Points on a hilly landscape, in no order, each with its height.
From any point a ball rolls to the lowest of the 2 points nearest to it. It stops when none of these is lower. Distance is the straight distance between rows; heights are no part of it.
nimi: [146 117  83 131  99 112 138 110 197  68 120 152 143 148 126 171 113 237
  95 105 111  83 187  68 139 118 195 175 126 108 113 128  47 120  99 136
 185 181 117 127 102  83 122 148 192 111 123 107 129  67 142 160 186 160
  82 157 127 140 114 146 104 104 128 114 130 162 162 161  67 132]  h=6.36
Sol: [ 91 130 116  61 154 183 182 103  53 111 131  84  46 122 102 134 156 109
 179 150 152 126 115 133 106 172 105 104 133 143 118 167 147  64 129 110
 176 150 105 156 123  95 126  67 127 141  82 127 131 159 133 153 133 164
 156 131 150 122  96  93 116 122 157 155  94 116 181 171 130 155]  h=3.17
Gagi: [108 147 159 169 174 155 119 133 116 189 138 124 159 142 112  85  72  70
  91 179 135 134  87 150  55 164 100 127 156 161 160 120  95 164  96 121
 119  97 165 123 129 202 103  96 154 124  89 146 154 132 164 157 109 141
  75 183 109 108 169 114 146 147 189 119 148 129  86 150 104 136]  h=5.48
vuku: [152 114 101 159  95 119  77 170 175  99 137 142 149 125 134 144 118 189
  87 101 110 111 127 102 178 120 128 109  90  93  98  97  95 143 161 127
 112 135  99 137 124  92 137 147 106 134 148 160 151 114  87  91 150  99
 125 135 113 131 111 144 118 128  81 141 130 132 116  97 141 117]  h=4.50
ronu: [119 127  92 165 108 125  97 161 150 155 152 143 166 118 137 138 117 165
 148  91 146 115  96 101 197 122 122 171 108 116  95 139  53 137  61 136
 145 172 122  84 131 161 188 181 142 185 109 155 130 128  84 166  81 156
  82 109 115 160 141 148 104 161  96  44 145 114 109 105 113  79]  h=4.18
Gon: [137 102 107 129 142 167 157 123 110 140 139 104  87 107 111 138 150 142
 142 126 146 102 148 167 166 151 125  88  73 138 131 170 112 103  85 135
  92 141  87 104 144 133 155 163 139 138 120 141 117 153 101 141 117 127
 111  96 125 157 104 108 158 150 130 130  99  87 152 112 145  89]  h=6.20
miz: [117 131 149 134 109 119 131 143 155 141 144 114 158 160 142 113 106 120
 116  84 121 125 142  72  97 146 130 207 129 123 119 129  99 135 111 137
 185 135 150 143 106 173 160 121 127 130 132 123 157 121 109 162 125 164
 131 169 132 138 167 177 125 158 115  76 144 127 113 112  78 129]  h=4.28
zag: [169 160  84 151  63 110 109 132 166 107  95 189 202 170 127 159 120 195
 127  86 168  93 135  79 149  68 165 146 168 100  79 108  79 131  78 137
 203 154  92 124 115  90 135 176 168 179 159 124  89 107 140 132 180 138
  98 164 155 166  98 142  92 135  47  83 115 162  96 133  77 116]  h=6.32
Marat: [139 110 121 140 161 148  96  88  56 200 161 133 145 151 119  94 102  31
 142 183 161 141  99 160  79 111  78 131 216 132 171 131 120 122  47 123
 139  87 130 129 131 169 127 111 127 133  76 137 107 174 153 151  43 142
 145 160  98  78 117  87 146 134 175  90 107  98 114 127 129 136]  h=2.25
Faf: [141 152  57 212 130 140  55 147 106 171 123 140 163 115  97 127 115 159
  89 115 176 130  54 105 218 108 126 112 106 114  94 102 108 130 103 168
 102 141 115 124 129  83 187 145 105 188 146 160 132 158  70 130 130 123
 103 134 148 162 129 165 130 190 113  67 104 114  83 100 110 129]  h=6.51
Lapo: [178 130  85 170  67  96  71 141 181 100 110 197 208 137 155 156 109 193
 150  51 144 111 107  68 165  94 159 153 135  92  55  99  75 122 106 153
 208 150 105 115 122 112 132 190 153 179 145 147 109 118 140 123 164 145
 100 120 134 158  97 146 104 132  49  84 122 139 118 128  99 110]  h=6.54
Zup: [121 111 138  80 119 117 160 137 153  76 158  87 107 108 147 158 146 164
 128  93 108 135 147  84 148 149 186 116  64 113 139 158 154  98 196 139
 150 159  92 173 122  73 121  78  87 112 133 119 130  80 133  93 211 139
 166 125 161 165 137 135 110  91 126 171 135 113 185 161 104 129]  h=1.55
Fipet: [167 101  90 127  99  99  91 145 162  59 130 165 132 153 137 166 129 202
 107 111  95 127 156  90 160  89 144 120  93  88 116 120 104 109 171 129
 138 150  99 145 106  62 106 146 123 106 161 135 130  96 107  94 182 116
 122 119 110 149  91 141 120  95  89 153 128 152 140 128 140 140]  h=5.12
kebuz: [101 119 181  77 127 121 163 132 148  95 143  76 100 125 151 148 131 173
  98 103 104 136 129 131 133 167 150 112  62 116 143 142 163 140 190 108
 145 148 124 168 123 113 120  68  81  91 133 119 151  81 127  92 188 126
 170 152 158 165 174 143 119 112 132 180 154 124 170 141 105 136]  h=2.75
rozaf: [142  97 138 120 114 119 119 126 142 118 144 141 123 125 130 115 143 116
 165  99 124 130 162 113 146 103 129 143 106 108 134 132 132 103 142 144
 130 125 117 108 132 122 154 160 117 140 142 133 122 155 120 129 108 120
 118 103 107 128 100 140 120 133 107 125 134 100 126 127 131 106]  h=4.27
til: [145 136 125 151 178 183 116  83  43 179 143 120  95 118  97 130  88  49
 141 176 171 147  84 187  77 149 105  94 181 149 174 116 165 128  89 102
  94 101 124 123 158 160 114 115 129 155  87 151 125 148 153 112  94 124
 141 129 110  97  99  61 147 140 186 153 104  92 107 131 151 135]  h=3.78
nole: [143  93 101 136 114  95  87 116 141 138 128 165 132 106 116 144 157 114
 181  98 120 116 147  94 171  66 129 127 129 102 115 116 133 103 129 160
 116 121 121 105 136 111 170 200 133 187 146 124  77 160  99 138 127 135
 129  86  84 141  53 130 124 128  97 100 103 100 136 120 124  74]  h=4.68
luser: [145 137 143 174 110 125 101 151 150 131 122 108 160 149 115 111 121 127
  89 139 137 132 121 115 122 140 123 122 132 123 125 105 119 156 142 133
 114 105 149 138 133 134 137 126 105 136 147 135 169 132 112 130 121 108
 124 170 119 133 157 162 130 159 121 110 147 136  89 129 118 149]  h=5.43
Kar: [103 116 147 157 151 155 151 172 158 164 156 155 157 121 135 109 104 123
  80 143 131 116 116 155  99 160 122 142 122 133 174 133  71 196  56 123
  63 133 123  97 128 194  93 182 202 101 102 148 115 127 113 139 109 130
  46 154 109 104 186 113 163 128 158  76 125 112 106 135 155  98]  h=3.87
zir: [159 160 128 152 109  93  99 106 145 101  99 124 173 159 118 125 145 117
 111 105 124 155 143  80 116 107 152 161 161 113 105  94 146 131 180 112
 186 101 148 180 121  64  98 110  84 135 166 117 144 109 140 123 180 116
 142 145 143 147 138 181 100 140  96 102 145 156 102 130  81 190]  h=5.00
kedob: [147 151  75 154  64  98 131 118 170 125 105 174 181 163 135 155 112 206
 130 113 159  74 150  87 156  66 154 160 182 112  92 126  56 146  41 114
 180 173 119  93 101 111 132 199 205 184 130 118 104  96 130 169 146 155
  78 170 148 162 100 129  81 143  47  53 129 166  93 125  72  98]  h=6.12
mes: [137 109 136 108 114 118 139 132 145 112 142 125 105 102 138 143 143 140
 137 105  97 122 155 132 155 124 147  99  67 119 121 147 136 102 175 142
 111 134  96 131 135  93 135 131  99 116 144 144 134 132 103 107 152 112
 148  92 133 148 110 129 125 126 102 169 123 113 142 117 151 114]  h=3.63
tigu: [137 124  99 144 111  85 100 139 124 149 122 154 177 136 134 138 146  91
 205  70 124 140 126  88 129  70  98 190 156 112 107 111 101 115  69 160
 158 144 136  95 129 154 153 202 143 176 107 129  87 136 120 164  90 148
 102 110 108 133  93 134 119 130  75  41 131 105 119 104 103  70]  h=4.80
nes: [136 134 118 177 125 137  69 169 179 126 154 108 140  89 131 134 118 164
  64  97 132 137  79 116 189 134 156  94  73 103  79  98 124 147 185 141
 116 124 112 134 131 105 159  98  86 141 138 164 182 109  77  94 151 116
 141 127 126 151 143 163 119 157 105 139 139 115 107 101 138 140]  h=5.26
sepoz: [126 120 108 151  80  87 109 172 142 138 141 172 185 158 137 136 126 125
 170  63 145 135 120 111 129  98 100 186 153 105  97 117  71 147  52 130
 152 157 124  86 122 169 161 201 164 163 114 132 108 130 114 165  85 145
 102 127 122 137 138 139 106 143  74  27 133 128 105  93 117  67]  h=4.57
bisa: [115 119 150  80 142 147 168 125  79 125 107 101  70 121 128 125 134 124
 167 168 139 136 121 189 121 156  95  77 129 171 139 135 178 117 139 119
  87 150 113 115 136 136 117 119 134  94 135 133 112 135 143 103 117 124
 198  58 131 100 112  69 154 110 163 188 105 144 157 135 201 132]  h=1.19
Gibo: [141 110 158 169 185 146  94 125 108 199 135 130 148 138 127  97  86  43
 135 161 135 156 107 179  56 144 118 123 165 160 179 114 137 162 107 135
 106  78 147 107 153 206 101 121 142 134  92 148 130 128 165 139  82 114
 105 147  89  96 147 103 150 134 164 126 155 112  95 125 138 136]  h=4.90
sada: [136 103 130  73 131 103 148 129 127  84 135 108  90 105 151 156 155 174
 160 103  99 140 147 110 155 131 155  96  65 123 130 169 156  89 187 139
 120 159  96 142 118  84 106 102  82  88 140 128 135  92 127  95 187 137
 148  88 157 156 108 114 122  88 103 191 119 135 166 140 148 127]  h=2.72
Nov: [ 90 149 172 127 183 149 171 127 102 160 149  83  97  83 138 135 112 140
 121 127 132 138 112 180 120 221 141  57  74 170 129 125 170 141 154 115
 104 138 117 133 143 170 116  75 108 112 110 159 162 139 137 103 140 115
 161 141 153 166 165  92 138 142 157 191 124  84 147  95 127 124]  h=1.15
fola: [127 126 144 132 162 178 106  72  67 184 160 109 107 132 124 109 104  46
 147 150 140 161 115 159  87 158 108 107 167 139 144 134 139 107  99 115
 147  74 132 130 142 166 140  88 114 142  84 146 146 169 134 126  65 131
 152 141 103 107 117  84 130 143 172 139 117  83 119 120 118 141]  h=3.09
koral: [128 160 143 134 128  96  83  97 137 143 114 142 118 102 122 124 137  85
 163 114 106 146 135 158 139  91 151 117 144 135 125  98 202 139 193 144
 117  55 148  98 150 143 144 126  96 140 146 128 107 144 121 100  94  85
 169  79 104 112  94 134 116 117 118 159 136 122 113  73 144 137]  h=5.38
zibid: [150 132  70 126 122 157 141 112  90 102 128  88  67 120  73 150 149 146
 143 154 144  93 129  87 172 140 127 118 103 117 120 198 103  74 107 159
 132 152 111 134 148  69 156 137 130 161 107 107 150 107  90 163 161 160
  95 137 142 160  81 159 131 142 119  97 103 109 169 159 117 125]  h=4.36
bip: [131 135 126  95 129  95 135  71 120 118 109 140  95  93 130 137 160  87
 191 105  85 146 145 115 139  85 153 160 149 124 137 120 186 115 185 127
 138 103 168 111 119 104 127 122  95 132 166 101  68 163 185  78 144 117
 184  23 103 109  63 103 106  89 147 174 133 140 136 132 131 122]  h=5.92
Mitol: [100  60 167  77 143 120 190 131 139 100 139 108  98  98 156 130 149 153
 154 114 108 122 185 158 121 150 142 114  76 132 139 164 156 120 137 107
  98 159 104 112 111 150 130 115 135  84 134 121  97 149 147 109 110 129
 137  59 142 114 126  89 149  91 119 165 124 108 166 122 158  95]  h=5.10
rik: [ 87 111 196 104 159 132 153 121 144 149 157  94 117  81 172 126 117 127
 125  96 119 148 129 169 114 168 147  87  76 152 116 139 174 144 175 123
 121 116 121 109 144 200 135  79  88 111 117 152 142 140 142  90 111 110
 172 127 142 155 159 121 119 128 133 177 157 100 140  92 126 117]  h=2.83
pafo: [112 102 116  92 121 166 204 126 121 114 142  88  50 119 114 144 149 193
 119 143 119  83 143 123 150 180 144 109  71 134 154 209  62 108  95  94
 111 196 115 118 126 127 144 137 173 117  97 107 128  88  84 170 154 180
  84 138 154 161 130 135 153 144 151 117 113 108 188 159 123  97]  h=4.55
lago: [132 100 130 122 138  83 132 109 133 117 105 161 137 131 159  85 163  70
 155 119 109 165 156 140  81 119 103 182 190 124 155 104 173 153 142  94
 136  83 200 124 124 172  99 120 111  93 166  89  90 146 217 100  91 101
 138 100 122  87 149 128 102 109 129 139 171 181 117 115 153 143]  h=8.11
Ponus: [150 151 147 164  99  94  71 144 184 111 119 112 174 133 143 133 120 127
  94  64 118 161 124  76 143 119 154 151 137 106  85  90 146 133 215 130
 183 104 146 156 137 106 109 106  70 143 152 129 166  98 136 106 163 114
 143 143 138 151 152 186  93 135  94 124 177 154 105  98  96 175]  h=4.43
Lom: [160 129 125 187 192 161  78  95  81 202 126 129 144 115  93 122  72  19
 135 189 159 138  79 175  66 122 106 103 185 158 179  87 178 152  87 115
  87  79 149 117 154 175 100 120 129 175  79 147 118 135 171  99 107 112
 122 146  81  74  97  94 149 130 178 142 140 108  99 101 145 131]  h=4.35
dabi: [147 164  63 161 110 140 116 117  60 110 114  76  90 142  55 146 129 126
 114 169 178  94  89  91 195 120 110 106 136 130 113 176 127  75 118 169
 117 150 111 158 148  45 162 124 103 196 121  93 151 116  78 154 175 147
 104 169 141 174  97 174 137 164 135  69  92 109 148 132 124 157]  h=4.89
Tekem: [ 81 112 185  77 158 145 179 104 129 138 152  90 105  65 166 144 137 127
 162  81 117 121 150 131 115 164 144  99  71 157 125 153 178 108 159 124
 137 136  94 124 128 157 145  74  92 110 106 145 124 150 149  95 112 135
 170 108 157 159 147 101 121 116 113 162 132  84 177 113 114 117]  h=3.69
Bivu: [120 183 150 109 119  97  89  99 108 125 121 136  89  80 118 149 141 110
 157 143  98 154 133 184 172  80 163  96 122 157 123 126 207 118 217 130
 121  70 156 101 153 122 120 112  84 119 139 122 117 122 110  76 146  87
 189  50 123 100 104 125 110 105 124 202 143 130 128  62 151 126]  h=4.94
Zikep: [140 165 149 143 124 117 106 159 138 106 123 106 139 155 116 118 118 147
  92 154 115 134 117 151 137 139 124 109 101 118 144 101 122 159 186 121
 101 106 137 150 145 119 108 111 100  93 147 131 174 106 115 114 151 100
 140 159 117 132 171 165 127 118 123 170 154 157 126 127 144 160]  h=4.79
vurez: [135 145 111 154  86 117  93 189 194 118 119 143 193 146 157 149  78 163
 104  43 145 135 101  74 125 125 138 192 130 110  57  98  69 162 120 133
 207 155 135 139 106 144 175 147 143 139 149 146 165 108 118 131 135 156
 147 149 141 139 141 172 107 165  83  71 142 149  94 108  75 122]  h=2.91
rir: [ 99 102 151  98 145 119 168 122 133 124 126 146 124 140 151  80 153  93
 128 144 121 151 162 165  57 138 101 179 161 132 167 137 153 165 129 100
 124 107 178 117 104 161  99 116 153  79 139 102 102 153 186 123  69 103
 137 116 112  79 153 120 126  96 148 137 165 149 128 157 175 127]  h=7.96
tupi: [137 105 101 130 105  93  96 130 153 125 137 170 164 105 145 136 139 108
 210  35 113 136 139  88 149  81 128 181 116 100 100 112 120 100 115 154
 161 136 131  89 145 157 147 208 151 187 112 116  84 141 125 143 105 167
 106  75 101 118  72 122 107 115  89  90 124 109 141 126 110  66]  h=4.99
kav: [152 130 111 140 125  96 122 117 104 164  89 153 158 170  98 104 164  45
 158 180 154 138 134 122 111  48  79 129 225 126 131  83 168 135  70 128
  96  97 158 140 117 104 138 141 133 155 165  92  60 173 142 150  86 101
 149 154 129  96 103 127 143 122 123  91 106 141  91 124 142 142]  h=2.51
suf: [130 168 129 163 153  99  54  92 129 177  96 148 147 102 109 125 127  63
 174 138 106 151 103 158 132  76 148 114 176 151 123  77 207 152 172 140
 104  42 158  84 165 160 138 122  91 172 128 131 113 135 130 116  72  81
 170 108  96  96  99 137 127 141 134 136 151 120  84  68 123 142]  h=5.68
fuba: [117 130  88  94 149 168 182 108  71  98 126  78  42 112  84 136 158 114
 177 167 136 116 123  93 134 161 139 127 122 142 125 194 124  60 112 130
 172 148  94 147 127  78 150  96 136 158  77 109 147 123 103 155 163 185
 124 139 162 151  91 131 122 123 142 127  91  99 183 181 106 140]  h=3.79
goliv: [115 124 132 161 118 134 104 162 176 141 131  99 154 135 119 126  99 136
  75  98 144 134 110  81 142 160 150 163 108 114  98 108  99 144 139 138
 151 120 159 148 128 131 173  84 103 136 149 141 197 116  96 137 140 154
 144 164 129 152 169 173 136 172 139  88 151 111 114 119  77 139]  h=4.84
Tofeg: [137 135 105 171  98 123  71 181 171 139 138 150 185 121 154 143 104 145
 127  52 133 147  84  83 178 120 113 162 108 113  72 113  79 149 108 145
 154 137 131 108 128 149 169 170 112 178 134 146 157 130  93 146 100 151
 123 128 129 148 134 162 113 167  71  58 141 124  88  99 107 115]  h=3.62
sog: [ 99 114 181 112 169 134 163 143 131 138 135 125 121 112 150 101 119 114
 112 175 114 152 139 198  77 147 116 120 123 139 178 123 154 174 152 101
 106 108 143 118 144 175  90 109 147  82 130 127 107 135 173 114  86  98
 139 103 116  92 174 127 144  92 150 187 165 140 125 145 181 140]  h=7.71
kone: [118 123 134 137 151 164 137 119 127 153 159 106 104  89 121 132 124 112
 132 105 133 136 120 167 153 161 138  82  74 141 126 136 138 120 122 141
  91 116  97 112 136 147 161 133 110 133 127 167 143 153 108 100 106 108
 125 104 132 151 125 112 145 148 143 149 108  79 109  99 142 117]  h=6.58
sivik: [120 103 145 135 157 125 116 125 100 191 133 138 154 149 122  89 144  43
 137 170 161 147 125 138  83  85  94 162 219 127 173 136 129 146  16 134
 106 110 136 112 118 176 113 151 176 106  89 115  63 155 145 156  49 143
 119 161 101  66 127  89 154 107 170  55 120 110 125 130 140 125]  h=1.31
Vifu: [127 172 143  92 115 100 108  91 119 112 118 119  84  93 114 154 157 112
 158 113  97 165 125 139 172  87 166  96 114 145 115 144 215  88 223 144
 134 104 116 126 148  66 110 101  71 131 148 126 136 115 116  77 169  99
 182  67 126 138  99 137  99 112 121 193 115 139 137 100 142 138]  h=4.42
zame: [118 114 177 159 179 142 134 153 154 145 143 137 134 125 140 108  89 108
  96 164 118 141 110 185  85 178 127  97  94 141 175 107 123 187 137 119
  82  97 128 110 151 188  90 128 162 109 122 162 136 111 152 108 124 109
  91 123 108 107 178 134 146 116 154 165 164 130 107 120 167 121]  h=7.33
Rodot: [100 133 134  88 143 183 208 142  91 115 129  96  61 126 126 131 147 167
 115 168 133  91 112 155 121 206 119  82 107 152 154 181  99 105 102 113
 106 182 100 142 136 143 133 120 156  94 106 118 146 113  98 164 149 166
 108 138 154 153 142 108 167 157 184 142  91 105 167 152 140 119]  h=3.80
bame: [119 165 175 107 163 130 129 144 100 130 113  85 101 125 122 132 110 150
 123 175 117 152  89 211 140 162 119  66 107 167 135 122 182 144 200 102
 107 116 134 114 161 143  87  98  95  94 118 124 161 102 139 105 149 107
 149 108 145 125 173 122 132  98 143 241 133 141 137 107 174 164]  h=3.92
Dom: [131 146  95 161  71 117 137 152 195 119 114 155 198 160 138 146 101 212
  98 115 160  66 134 111 142 103 137 169 160 109  89 124  52 168  64 112
 147 164 118  87  93 137 135 190 190 142 133 123 124  99 104 160 141 137
  86 190 136 145 139 123 106 153  72  51 124 179  97 112  79  97]  h=5.90
vabev: [126 127 140 156 161 159 129 145 132 143 147 106 131 104 119 117 103 114
 106 139 134 136 116 176 136 159 134  92  80 133 162 111 126 161 124 136
  67  97 112 115 149 163 132 137 137 125 120 164 147 133 124 101 120 109
 114 122 121 138 161 119 150 141 150 165 135 101  99 119 153 111]  h=6.94
gesaf: [159 139  88 181  98 118  81 132 129 156 115 145 165 131  99 142 138 126
 123 124 148 117 108  85 179  87 109 124 135 114  99 115 123 123 110 160
 100 119 111 121 132  80 180 166  99 196 143 141 106 156  81 152 118 106
 113 144 121 148 100 152 119 163  86  80 121 116  95 100 117 110]  h=6.85
fuge: [156 161 126 131 114  92  87  88 102 100  84 131 127 140 115 116 157  89
 133 145 111 170 131 114 128  97 119 148 168 121 125 106 199 103 198 124
 161  84 151 178 138  52  87  89  64 140 149 100 142 134 156 121 155 100
 140 116 145 132 124 166  95 121 120 139 132 173 115 134 122 188]  h=5.47
reko: [ 86 155 158 143 158 164 145 113  95 192 149 116 122 129 118  79  84  80
  56 190 127 118  93 147  53 176  87 141 189 143 155 128  88 151  95 124
 153  94 176 150 140 204  98  73 143 104  83 120 160 121 131 180 119 154
  77 195 122 103 177 102 142 163 212 133 111 119 109 168  98 144]  h=5.04
dem: [158 132  64 157  93 127  85 127 125 145 124 142 159 106 103 143 137 147
 154 117 150 108 130  53 210  85 131 139 104 101 115 141  93  96  97 161
 159 159 110 115 144  78 169 179 133 218 127 141 116 131  91 162 133 149
  92 125 122 164  92 158 102 150  83  70 123 109 126 130  97  93]  h=7.08
boz: [150 160 111 141 113 110 120 122  76 141  71 143 150 180  98 106 142  58
 134 209 150 127 125 132 106  72  79 124 213 132 128  86 171 121 108 121
 108  96 155 171 124  69 118 111 112 150 142 104 104 155 135 154 106  97
 137 175 149 105 123 148 139 136 119 115 129 162  83 143 125 174]  h=2.98
loga: [108  64 154  57 134 131 208 109 141  94 150 111 113  87 170 117 164 158
 155  84 105 129 183 105 101 157 165 150  67 137 150 166 134 104 117 122
 137 192 120 125  97 142 132 104 138 112 121 114 102 134 162 127 123 165
 123  86 160 132 141 107 130  92 127 158 140 104 182 174 118  88]  h=4.67
Niku: [114 138 153  65 131  95 157 104  93 107 114 110  77 101 134 162 149 129
 165 132 110 140 130 152 156 122 134  97 100 148 121 159 202  88 185 135
 123 144 124 123 130  83 102  89  74  98 131 114 124 122 139  78 170 119
 188  56 149 120 119  93 112  86 127 204 114 147 162 112 156 141]  h=3.72
garof: [166 128  90 143  89 117 103 125 178  83 126 154 168 155 134 162 117 191
 110  81 125 124 168  41 147 110 184 162 121  93 101 118  74 121 131 147
 191 151 107 148 110  76 126 148 145 131 151 127 125  89 146 126 189 143
 108 144 139 152 114 153 108 111 109 109 130 142 139 152  79 158]  h=6.03
rekap: [115 143 123 118 127 150 175 137 114 115 137 138  97 141 118 120 126 135
  98 193 137 105 128 144 114 140 105 114 134 136 161 149  88 142  95 117
  64 134 123 134 130 132 110 151 183 101 117 113 130 132 106 161 116 144
  86 141 126 112 148 128 176 131 159 115 103 132 135 163 163 127]  h=5.40
bez: [119 138 178 107 140 125 154 141 130 117 129  89 104 134 148 115 126 142
 105 154 108 140 128 178 122 155 124  91  92 138 153 133 152 147 183 114
 114 115 143 143 147 142 109  83 103  90 132 120 163 108 135 111 144 102
 154 141 141 138 183 145 125 115 141 205 149 141 149 131 150 144]  h=3.90
gogo: [129 111 132 137 149 102 130 129 119 174  99 164 172 166 121  85 165  48
 152 167 150 135 131 139  81  66  88 157 219 128 140 103 149 158  50 123
 109 101 160 118 106 157 122 146 159 121 133  93  67 162 150 148  57 121
 140 170 110  83 122 112 155 114 127  58 120 135  91 124 139 127]  h=2.01
Lak: [106  74 153  59 131 133 185 102 113 113 126 111  85 100 141 116 158 110
 166 135 108 130 165 161  99 140 114 154 114 135 153 156 163 113 126 106
 128 148 134 109 102 118 133 113 136 105 143 119  90 167 179 116  96 124
 174  55 128 101 108  83 133  97 140 152 130 128 172 152 158 112]  h=5.44
fufid: [122 145 146 163 145 156 162 142 123 148 143 136 132 139 114 102  98 130
  78 174 118  95 107 155 102 156 105 109 115 143 164 125  79 162  97 131
  55 124 138 135 136 155  95 149 175 102 129 136 141 117 119 143 138 132
  74 165 116 112 178 136 174 141 178 104 116 128  98 152 139 129]  h=4.76
mumu: [110 122 157 124 128 119 150 135 135 140 151 131 153 164 142  83 123 103
 119 120 117 127 154 110  81 145 107 181 161 141 149 158  94 146  88 129
 143 119 157 129 108 197 139 133 153  92 112 107 144 141 121 171  76 139
 101 160 125 104 177 142 136 145 125  78 147 125 113 141 112 126]  h=3.74
Pudi: [124 153 141 117 138 165 140 128  64 125 127 113  98 155 103 114 126  86
 110 197 147 130 110 167  99 151  87 115 166 148 141 128 137 124 125 119
 115 109 134 179 147 120 110  94 141 111 114 123 154 141 139 150 109 120
 131 163 130 104 137 128 137 133 181 154 104 136 123 171 140 159]  h=3.53
vepep: [ 96  85 157  58 159 146 187  85 130 133 154 104 110  62 153 123 146 100
 200  83 109 133 176 109 106 147 155 149  77 148 130 164 167  67 126 119
 153 159 104 111 119 158 136  91 111 140 117 134  97 171 157 115  97 157
 158  83 144 128 101  94 116  95 114 139 118  83 182 150 110  92]  h=4.26
gake: [147 105  84  85 107 116 156 117 182  52 128 165 103 169 155 164 125 246
  84 110  88  85 180  90 130 117 180 154 112 114 126 134  69 116 124 134
 148 193 128 128  83  85 106 143 175  80 142  93 112  61 136 140 175 162
  92 143 134 133 114 119 135  93 134 140 144 173 171 169 103 128]  h=6.64
Tose: [128 115 115  96  96 122 139 160 178  62 115 144 121 175 150 138 115 229
  56 126 104  90 149 114 119 130 147 137  96  98 141 123  80 129 159 126
 120 165 131 158  84  94  97 138 149  43 154 101 144  60  93 119 195 128
 117 180 125 124 132 136 143 109 146 148 134 177 155 154 121 142]  h=7.01
von: [160 142 106 113 119  84 100  85 113  88  91 158 117 132 131 132 179 102
 153 121  85 159 150  90 143  77 134 154 150 112 126 113 190  92 179 140
 135 106 149 146 138  64 114 125  79 132 168 102 105 147 170  95 158  99
 141  67 122 128  87 127 112  91 124 156 130 167 132 133 135 152]  h=5.82
vap: [ 95 134 156 101 152 166 197 128  92 140 144  78  71 116 139 137 135 142
 126 133 127 117 133 173 118 211 124  72  85 141 136 160 135 115 129 119
 108 153 104 145 127 142 132  96 122 113 105 148 151 147 121 127 130 137
 143 139 156 152 142  98 152 136 167 156 108  88 166 132 140 126]  h=2.78
Kidib: [149 113 122 141  92 114 110 171 185 104 127 161 154 157 144 133 114 203
  82 120 111 104 155 116 133 126 136 126 108 105 134 100  73 154 147 107
 108 131 117 138 109 129 116 162 149 101 154 136 138 110 110 117 147 101
 115 173 120 113 138 133 135 116  86 129 140 166 119 114 143 119]  h=5.11
Rofa: [ 88 121 142  60 153 173 182 119  61 104 124 108  63 127 127 124 149 107
 159 162 147 139 121 165  90 168  88 102 138 152 140 157 158  92 125 106
 144 148 119 144 123 111 115  86 132 102 109 122 132 160 153 139 109 133
 167 107 136 111 116  85 127 121 165 177 107 136 163 167 166 148]  h=2.44
nis: [163 141  92 138  99 101  89 140 182  62 109 167 167 172 153 165 140 197
  93  90  98 123 155  72 149 104 174 134 121  92  99  91  92 111 178 133
 174 146 100 177 110  59  93 115 120 105 166 126 124  72 141  90 205 112
 121 127 126 150 115 135 105  92 103 138 143 162 139 127 104 180]  h=5.60
simuf: [ 81 171 153 130 131 173 157 115  62 146 126 120 103 150  98  93 108 106
  75 203 137 109  98 137  75 150  69 142 192 136 141 125  99 125 113 129
 153 101 158 177 141 131 111  74 139 103  94 107 165 115 117 193 129 140
 113 204 128  98 159 123 139 153 201 131  89 139 117 176 110 174]  h=4.32
tem: [ 95 119 162 141 153 122 151 159 164 156 155 142 173 142 150  89 103 114
  90 124 121 131 139 133  74 151 112 155 146 142 154 141  80 185  81 132
 105 124 159 101 119 220 107 161 183 101 109 133 137 127 120 165  82 139
  71 170 107  95 198 124 148 128 148  75 143 124  99 141 135 110]  h=3.07
dova: [138 107 127 134  87 110 147 149 179 106 116 176 167 164 156 123 122 186
 110 120 129  96 172 100 110 104 131 162 155 113 114 118  84 154  93 107
 130 147 125 114  87 138 124 185 183 100 145 108 127 125 119 148 141 117
  76 176 127 111 143 138 128 129  89  74 134 177 110 140 122 122]  h=5.57
Tidez: [121  93 125 103 142 158 170 119  99 120 131 122  82 131 114 120 160 113
 133 165 144 119 154 157 124 126 112 115 120 129 145 173 118 106  64 116
  88 147 116 108 131 127 132 160 176 115 112 119 105 152 120 157 102 138
 112 101 124 128 105 106 161 135 150 129 109 103 157 143 158  93]  h=5.88
Koti: [127 145  88 213 149 148  38 164 152 158 134 136 162  88 118 129 107 148
  73  96 150 147  49 121 204 118 164 108  96 119  74  83 116 147 149 151
  86 122 131 124 139 104 166 125  85 157 145 178 173 134  73 110 131 122
 114 129 141 154 144 165 123 177 129 110 126 120  80  94 135 141]  h=5.96
sula: [158 136 123 161  92 105  81 162 199 107 119 149 196 152 153 144 109 175
  91  62 131 131 120  80 141 130 150 155 125 101  83  89  91 156 157 122
 187 126 129 141 105 125 123 144 116 131 175 148 167 106 123 111 147 121
 131 158 134 135 134 165  97 150  76  97 157 158  99 106 101 140]  h=3.61
Senup: [138 145 104 120 136 148 122 114  62 137 106 136 111 156  98 115 129  71
 123 217 163 121 109 161 107 104  69 112 186 149 133 124 154 119 101 128
  77 114 138 169 143 104 119 125 135 130 122 118 111 156 144 149  91 107
 136 150 127  99 113 144 152 131 165 128 103 148 116 158 162 157]  h=3.59
Rolo: [121 158 151  98 149 139 139 133  72 130 106 105  88 127 113 145 132 148
 155 161 136 131  97 201 147 162 122  45 117 180 138 133 193 124 173 125
  76 127 105 126 153 133 103 108 114  94 119 133 154 114 128  98 144 114
 167  78 141 115 132  95 145 119 143 220  93 129 144  99 188 150]  h=2.65
Zegof: [116 114 142  74 124 115 147  90 110 110 121 122  87  96 125 130 159  95
 181 140 103 146 152 170 127 113 111 135 145 127 141 132 197 117 171 101
 126 116 153  98 108 118 125 111 101 112 149 110  80 165 186  83 108 114
 203  29 123 107  97  78 123  90 154 176 142 140 156 123 157 121]  h=5.69

Where does a ball stop that starts at each point below?
koral -> Zup
tupi -> Zup
rir -> tem

Call two points neighbours if one is among the 2 nearest of the other. Go from one point of each pair to the other, from neighbour to neighbour, staying as low as possible. Name the highest point that can't be avoided.
bez / bisa -> bame
sivik / Pudi -> Senup
tem / bisa -> luser
bez / vurez -> tupi
